Points on a hilly landscape, in no order, each with its height.
From any point a ball rolls to the lowest of the 4 points nearest to it. It stops when none of these is lower. Distance is the straight distance between rows; heights are no part of it.
J_879 height 33.0: [116 121 147 153 128 112 159 106 143 127 129 157 108 112]
J_300 height 34.4: [137  94 153 121 148  97 199  74  98 169 128 167 150 111]
J_227 height 32.4: [118 177 143 160 124 139  96 176 161  87 138 122  86 144]
J_594 height 55.9: [141 193 196 135 153 108 206 139 114 135 151 160 126 125]
J_86 height 5.5: [122  91 128 149 136  93 152  91 128 136 131 149 122 113]
J_515 height 43.8: [118  81 116  89 108 140 135 106 108 142  93 109 157  92]
J_727 height 4.2: [108  98 130 129 135 113 139 112 134 126 127 135 129  96]
J_445 height 46.7: [100 129 125 148 136 125 115 141 159  96 161 124 104 145]
J_164 height 44.8: [159 182 182  91 130 130 188 141  61 161 121  90 157 115]
J_900 height 21.0: [108  92 122 117 122 125 120 110 135 118 132 110 128 106]
J_455 height 19.6: [126 117 103  95 121 159  69 154 153 104 155 104 146 164]
J_69 height 9.7: [109 113 102  88 133 136  64 113 200 128 159 151 106 196]
J_171 height 21.6: [105  85  93  98 138 128  91 110 157 119 172 108 129 163]
J_360 height 28.5: [127 100 148 193 139  79 172  85 122 150 132 179 101 134]
J_644 height 49.1: [131 141 172 137 147 114 194 101 118 150 139 174 131 118]
J_657 height 27.8: [130 141  99 132 116 155  80 176 141  87 129  94 133 128]
J_796 height 27.2: [165 172  94 137 117 171  77 179 126  95  97 110 143 100]
J_997 height 31.5: [122 114 121 119 110 153 105 151 130 110 116 105 137  95]
J_93 height 40.6: [106 127 141 200 141  72 156 101 134 132 136 171  79 142]
J_386 height 40.7: [148 181 188 101 137 117 204 141  89 151 143 124 147 128]
J_279 height 55.1: [116 171 170 181 138  95 178 117 149 128 131 182  85 121]
J_620 height 43.9: [119  73 126 101 133 104 178  67  97 172 106 144 159 103]
J_309 height 24.5: [111  69 111 126 127 101 132  88 125 127 129 119 130 106]
J_848 height 28.3: [119  72 130 205 141  65 161  81 116 150 142 167  96 147]
J_901 height 14.9: [146 189 108 153 117 160  64 203 146  78 140 105 115 146]
J_202 height 37.3: [130  96 140  79 117 137 163  89  97 172  93 129 162  95]
J_677 height 22.5: [139 106  94 102 106 162  94 150 102 122  91  94 155 100]
J_115 height 22.6: [105 119 110 104 136 145  82 137 169 108 171 111 117 173]
J_730 height 15.9: [113 103  94  78 125 157  63 129 181 118 161 125 135 181]
J_499 height 27.4: [127 152 121 141 125 151  76 177 154  82 147 108 111 149]
J_408 height 26.8: [106  73  85  78 121 140  85 125 137 113 140  75 155 130]
J_668 height 30.5: [110 100 111 118 126 118 104 129 152 108 149 105 120 139]
J_293 height 60.8: [ 95 164 142 184 144  92 128 133 159 106 156 145  55 154]
J_79 height 60.9: [122 152 151 158 121 139 130 146 148 104 131 140 105  98]
J_396 height 38.2: [182 184  87 107 121 173 104 153  93 140  67 120 183 101]
J_464 height 34.7: [174 162 122 107 124 174 120 162  97 138  80 125 162 104]
J_126 height 12.9: [146 146 167  80 127 133 190 120  86 170 125 120 158 114]
J_90 height 11.6: [160 143 103 121 107 168  95 162 112 114  88 111 156  97]
J_890 height 23.2: [165 145 105 102 105 175 103 148  95 133  74 109 168  96]
J_168 height 33.1: [106 104 106 126 143 109  99 113 163 120 169 121 108 173]
J_36 height 66.8: [ 96 139 118 185 158  67 125 115 152 151 166 154  60 210]
J_973 height 43.6: [106 189 154 171 126 123 117 166 170  91 139 139  72 133]
J_438 height 40.8: [155 149 153  80 115 164 149 136  81 162  94 116 171 123]
J_877 height 13.3: [133  57 135 186 136  70 182  66 102 163 124 177 121 129]
J_618 height 16.1: [186 192 142  94 123 157 153 148  63 157  97  93 173 128]
J_451 height 50.9: [104 101 112 168 145  85 117  99 152 125 167 136  97 175]
J_789 height 28.9: [154 123 110  84 103 168 113 136  95 152  69 110 164  96]
J_891 height 40.4: [124 123 134 132 116 146 120 142 137 113 110 120 126  96]

For each start below, name the point where the ball stops.
J_445 => J_69
J_36 => J_69
J_300 => J_727
J_644 => J_727

Call two points neighbours if one is among the 4 nearest of the other. Go from one point of each pair to the other, from neighbour to neighbour, staying as low as possible. Name the highest point that can't be avoided.
J_727 and J_69 => J_408
J_618 and J_90 => J_464
J_901 and J_90 => J_796
